Each row is a point on a landscape with many valleys, with its height.
From any point a ball takes the steepest step (drop divided by distance) to one of its 2 nearest points. It stops when none of these is lower. Distance is the straight distance between rows; heights are no part of it.
q_956 h=4.52: [176 149 142 141 147 146 172 120 121  74 118 107 127 149 109 105  91 119
 122  99]
q_668 h=3.99: [ 99 135 158 127  13  93 128 137 158 128 148  91 135 113 156  64 116 131
 122  95]
q_688 h=3.74: [138 126  98 103 176 137 155 115 110 127 140 117 101 163 108 177 111 128
 110 106]
q_617 h=4.76: [ 94 143  77 138 185  80 121 107 149 120 137 152 123 117 108 126 141  28
 115 174]
q_422 h=2.53: [134 104  86 110 183 111 108 149  89 162 138 173  76 148 103 192 153 110
 149 130]
q_260 h=6.90: [108 144 141 109 118 161 116 148 137 134 123 147 110 119 131 145 121 152
 151 147]
q_645 h=4.16: [ 55 125 129 143 146 129 142 142 163 177 156 127 194 103 140 144 158 133
 148 147]
q_781 h=4.18: [115 136 104 137 151 191 156  85 133 139 142 102 197 122 118 170 147 161
 109 144]
q_946 h=1.05: [134  74 163 167 111 137 118 129 145 182 142 146 169 144 136 132 122 147
 188 141]
q_475 h=2.18: [132 146 101 114  86  50 151 115  96 100 130 102 129 151 154  57 124  90
  66  92]
q_45 h=3.64: [186 152 171 178 123 222  85 131 128 140  64 138 159 109 149 117 111 115
 150 132]
q_758 h=2.65: [100 131  85 110 120 116 178  90 113 153 159 131 129 151  90 144  88 131
 135 145]
q_830 h=1.12: [157  64 160 151 106 108 109 136 114 193 127 135 138 166 151 118 133 142
 181 108]
q_446 h=3.84: [169 111 147 152 141 165 139 115 119 138 108 167 174 136  95 120 110 109
 204 148]
q_258 h=1.59: [158 117  98 102 173 126 114 167  82 152 115 184  97 132  78 173 153 102
 160 160]
q_492 h=2.98: [ 88 126 121  89 110  81 125 141 114 127 143 123 110 124 163 128 174 154
 103 126]
q_835 h=5.36: [ 95 153  83 124 171 101 158  94 139 120 149 142  97 119  77 130 122  56
 128 203]
q_610 h=5.43: [122 113 180 134 164 174  65 140 199 116 121 113 112 113 148 151 125 151
 135  91]
q_957 h=2.67: [ 87 154 155 126 113 134 127 157 157 128 138  99 165  74 158 118 175 152
 112 147]
q_348 h=2.61: [137 114 153 131 119 113 105 172  99 159 117 178 148 116 142 126 163 124
 198 149]
q_418 h=4.74: [163 158 155 153 151 149 140 125 167  52 121  82 117 136 138 113 104 129
  84  83]
q_451 h=3.70: [157 151 174 158 163 229 101 135 146 121  87 134 155 115 127 130 106 119
 128 107]
q_255 h=3.72: [154 153 133 149 138 195 147 123 111 138 103 183 161 110  86 139 100 124
 189 192]
q_416 h=1.40: [103 162 113 116 106  92 119 107 133  74 143 114  81 117 151  86 134 134
  57 114]
q_333 h=5.93: [169 146 124 111 134 147 139 145  88 102 114 156  85 125  91 142 102 132
 127 157]
q_524 h=2.77: [103 145 106 124 110  71 133 103 122  90 126 109 114 134 151  61 122 108
  29  81]
q_429 h=5.19: [114 111 159 103  93 148  97 114 188 118 143  64 146  97 139 114 119 197
 127 129]
q_396 h=3.15: [107 159 160  99 109 137  99 165 133  96 129 121 139  64 151 116 173 164
 108 141]
q_450 h=5.53: [138 135 108 132 144 137 113 132 122 103 127 181  55 140  92 150 112 114
 153 162]
q_307 h=3.29: [107 115 122 116 135  98 114 141 122 139 134 113 122 153 174 153 150 146
 103  86]
q_684 h=3.45: [126 110 145 119 152 126  82 154 128 111 118 116 106 146 172 171 170 130
  97  54]
q_581 h=3.73: [ 36 136 120  90  96 107  99 125 176 171 158 110 136  95 146 136 122 163
 129 139]
q_64 h=4.75: [ 84 119 121 115 101 105 119 111 184 151 141  54 162 109 158 147 138 159
  89  95]
q_457 h=3.14: [167 125  91 100  88  52 150 140  57  85 121 138  81 163 122  80 136 115
  92 104]
q_593 h=3.48: [132 133 126 131 149 184 129  99 118 151 122 187 139 132  85 163  86 149
 172 187]
q_444 h=1.28: [152 117 111  95 123 102 133 138  60 141 122 150 104 150 133 162 160 156
 111 130]
q_973 h=2.80: [138 131 142 136 177 232 109 101 166 140 126 139 132 145 101 171  67 140
 152 118]
q_962 h=3.90: [128 173 133 125  75 115 160 152 112  90 140 150 110  88 113  83 130 115
 130 194]
q_995 h=2.75: [172 109  96 127  87  46 160 120  76 105 127 103 116 175 143  82 110 112
  99  90]
q_718 h=5.37: [141  81 195 154 135 186  60 124 183 150 109  90 139 112 153 152 134 152
 137  97]
q_579 h=3.00: [150 174 163 123 138 166 137 162  84  76 107 123 141  79 132 120 173 127
  99 158]
q_265 h=3.04: [ 86 153 132 133 113  71 117 156 151 101 130 123 135  87 184  82 167 105
  90 131]
q_159 h=2.01: [177 111 147 147 137 163 127 115 100 156 105 116 185 146 153 141 152 147
 120 111]
q_679 h=2.50: [ 94 124 116 103 110 134 130 112 163 137 155 104  86 134 130 135  81 173
 128 110]
q_10 h=2.20: [155 118 127 140 103 130 176 112  91 143 128 103 172 159 140 114 140 144
 120 117]
q_549 h=3.66: [118 185 169 118 114 152 125 155 111  67 115 142 126  64 118 121 157 148
 109 180]
q_414 h=3.97: [109 133 125 160 163  82 136 134 156  93 127 117 120 135 169 100 127  91
  91  88]
q_857 h=3.67: [114 148 119 145 164  99 140 129 130  87 122 132 113 117 134 130 149  72
  97 115]
q_210 h=3.98: [146 114  91 154 176  60 124 103 140  93 122 105 109 156 158  96 111  66
  80  74]
q_771 h=4.50: [124 111 175 111  41 111 118 134 141 122 137  74 127 140 162  89 133 180
 114  80]
q_81 h=3.96: [138 143 145 150 129 193 161  95 140 116 131  70 207 132 113 129 126 161
  98 136]
q_514 h=4.55: [114 101 118 121 138 114 138  98 158 166 130  45 176 144 135 162 142 157
  78  84]
q_640 h=4.99: [123 187 126 131 122 125 175 129 133  77 141 135 114 104  90  97 139  92
  95 187]
q_784 h=4.33: [105 130 140 172 135 132 145 154 127 169 132 151 213 109 142 130 165 117
 157 138]
q_787 h=2.96: [121 136  83 134 164  74 175 119  81 126 128 115 170 146 133 134 133  82
  95 120]
q_577 h=2.86: [139 138 140 131 108 113 157 139  99 107 138 153 155 102 138 106 147 122
 142 161]
q_983 h=3.33: [152 126  91 137 171  81 144 131  99 101 122 137 112 149 131 134 140  72
 117 119]
q_922 h=2.40: [161 121 119 113 149 108 110 181  95 146 111 176 128 113 110 139 160 106
 200 159]
q_253 h=0.75: [168  94 108  94  98  79 109 152  65 129 120 161  75 170 137 139 154 155
 123 117]
q_568 h=2.38: [130 106 134 153 166 163 142 108 169 129 129 132 129 147 110 168  80 134
 152  99]
q_945 h=3.82: [149 140 153 166 158 227 130 104 139 106 101 105 185 128 115 136 111 150
 111 138]
q_217 h=3.17: [148  91  91  97 178 125 119 125 101 139 133 145  63 168 114 190 121 129
 128 103]
q_707 h=3.59: [197 114 178 150 142 185  79 148  93 144  65 115 125 143 156 135 145 123
 124  70]
q_678 h=4.89: [145 139 166 141 126 109 114 139 177  51 122  70 111 113 175  92 133 147
  82  76]
q_601 h=1.34: [ 95 101 152 164 111 154 134 121 175 181 158 137 162 133 106 131  90 141
 176 123]
q_831 h=5.35: [ 72 141  99  97  57  94 121 124 137 137 150 167 114 111 105  85  91 100
 161 155]
q_844 h=3.16: [114 128 146 131 161 226 110 106 150 165 129 159 155 140  98 167  96 168
 159 166]
q_313 h=4.73: [158 118 166 130  91 115 109 140 130  92 130  71 120 125 175  94 148 172
  94  77]
q_314 h=0.96: [102 128 103  95 101 152 149  93 127 147 160 113 112 141 102 151 101 176
 119 127]
q_61 h=7.01: [ 96 111 147  94 132 155  77 143 143 150 121 151  83 134 136 163 129 185
 170 135]
q_740 h=5.33: [136  88 174 118 107 173  71 120 172 154 105  76 135 110 155 136 134 194
 123 111]
q_175 h=6.66: [103 139 134 128 151 157 144 120 145 100 141 133 120 112 110 142 108 142
 132 155]
q_271 h=5.00: [105 100 132  91  69 143 120 114 177 133 151  63 150  97 155 126 146 184
 106 104]
q_732 h=6.21: [ 70 147 123 141 153 137 150 122 185 123 156 134 132  84 112 129 112 101
 129 157]
q_899 h=5.40: [ 99 150  84 105  89  71 131 134 110 144 142 166  93 101 112  87 125  80
 157 185]
q_345 h=3.65: [138 130  70 133 151  84 130 102 132  83 125 133  65 151 146  87 122  83
  64 110]
q_397 h=1.89: [ 93 122 140 164 152 156 135 119 190 155 150 115 153 137 108 157  98 146
 143 114]
q_52 h=4.97: [132 124 126 100  55 101 138 136 117 131 152 148 125 110  99  80  98 127
 176 155]
q_359 h=4.19: [113 170  95 145 172  85 131 131 132  79 118 154  96 101 115 119 181  48
  98 169]
q_426 h=4.42: [108 113 108 141 149 142 147 104 142 153 144  86 183 148 138 162 138 135
  86 107]
q_405 h=4.15: [138 121 108 130 179 166 175  90  99 124 130 103 136 158 100 176 124 123
  87 105]
q_301 h=7.06: [123 110 152  99 155 197  56 140 158 161 108 161  61 122 144 170 100 172
 162 110]
q_343 h=5.84: [122 180  93 133 142 108 157 115 135  94 145 149  81 110  67 111 117  81
 123 201]
q_470 h=3.89: [159 111 166 159 144 152 139 143 131 124 119 139 153 131 127 127 116 104
 175 128]
q_259 h=3.38: [ 49 115 103  87  88 117 115 105 182 174 170 108 115 146 126 130  93 160
 116 107]
q_879 h=4.77: [ 98 138  86 102 128  75 147 134  95 150 134 165 115 122  87 135 155  82
 166 203]
q_300 h=2.13: [158 150 143 126 125 185 112 124  79 131  92 120 174 119 136 143 153 164
 120 126]
q_810 h=3.46: [113 163 161 141  63  76 126 153 149 100 142 112 136 100 177  66 141 125
 125 116]
q_214 h=4.36: [169 144 133 140 152 173 176  98 103  96 116 104 149 161  91 151 103 126
 101  93]
q_304 h=2.45: [152 153 149 133 128 142 137 153  77 112  99 157 150 111 120 125 155 151
 141 147]
q_473 h=5.56: [102 114 146 132 171 146  91 157 183 125 142 140 111 117 146 169 124 122
 146 107]
q_154 h=2.16: [ 96 142 176 144  95 152 144 136 184 134 135  98 198  79 140 106 146 173
 125 154]
q_425 h=7.15: [170  85 168 140 144 151  85 125 125 150 108 140  88 165 131 142  82 125
 181  90]
q_982 h=7.11: [148  92 146 119 160 165  73 151 140 162  94 175  55 138 132 159  93 144
 179 105]
q_540 h=4.40: [127 125  55 131 152  69 129 103 132 103 141 145  65 132 105  92 118  76
 116 150]
q_338 h=3.81: [154 128 168 153 156 173 121 136 139 108 107 115 136 119 137 140 123 117
 128  83]
q_519 h=3.83: [102 161 104 110 124 100 167 130  88 146 154 161 104 114 102 142 175 108
 107 180]
q_216 h=5.03: [122 122  72 119 149  75 115 128 133 111 122 175  47 127  99 134 133  95
 135 169]
q_201 h=0.73: [157  77  94 115  99  46 136 106  97 170 136 132 119 177 136 103 109 102
 169  99]
q_566 h=1.95: [149 102 171 174 104 170 123 109 109 163 118 108 205 154 131 113 154 165
 126 142]
q_532 h=3.95: [ 55 113 123 127 126 101 119 143 180 184 157 125 164 110 156 150 126 153
 133 127]
q_754 h=6.23: [203 138 123 117 118 127 133 177  68  92  94 167  94 121  68 100 105 116
 133 184]
q_503 h=1.00: [155  73 135 140 116  70 140 119 103 188 133 126 142 193 144 133 130 124
 159 102]
q_497 h=5.79: [ 79 132 123 139 181 121 123 146 181 123 149 156 106 118 132 157 118  86
 149 145]
q_354 h=3.55: [125 129  76 119 120 117 187  99 107 172 152 143 139 144  78 132  78 108
 186 171]
q_795 h=2.57: [126 133 110 141 130  86 184 117  91 140 133  88 193 143 150 107 135 112
  99  96]
q_825 h=3.62: [195 145 170 163 124 186  98 139 101 151  44 124 161 114 157 114 134 100
 125 102]
q_864 h=0.29: [149  90  77 107 111  66 117 123  89 136 130 153  98 183 134 138 124 117
 133  96]
q_913 h=3.54: [180 111 157 114 156 145  90 144  93 108  90 123 111 144 166 155 162 110
 105  49]
q_427 h=2.52: [108 146 116 109  99  84 117 139 119  93 141 108 102 110 177  94 174 141
  75 105]
q_479 h=4.59: [166 131  96 115  69  95 145 124 112 123 149 158  92 132  87  84  68 122
 180 148]
q_803 h=4.10: [148 122  68 113  88  92 153 114 104 163 145 144 122 148  73  93  80 106
 195 178]
q_400 h=2.54: [123 147 108  91 132 118 160 138  68 114 126 136 105 122 106 160 169 129
  93 161]
q_828 h=1.85: [105 119 176 172 100 175  97 128 173 163 125 113 199 107 139 121 151 177
 158 143]

For each start below, name the point where the ball stops.
q_418: q_258
q_899: q_864
q_678: q_416

Call two points neighbours if one is among the 2 nearest of the other. Go from one point of each pair to the other, from neighbour to neighbour, staying as low as possible. Name the highest point that can't be avoided.
q_864 and q_946: q_830
q_864 and q_475: q_470
q_345 and q_828: q_210
q_475 and q_416: q_524
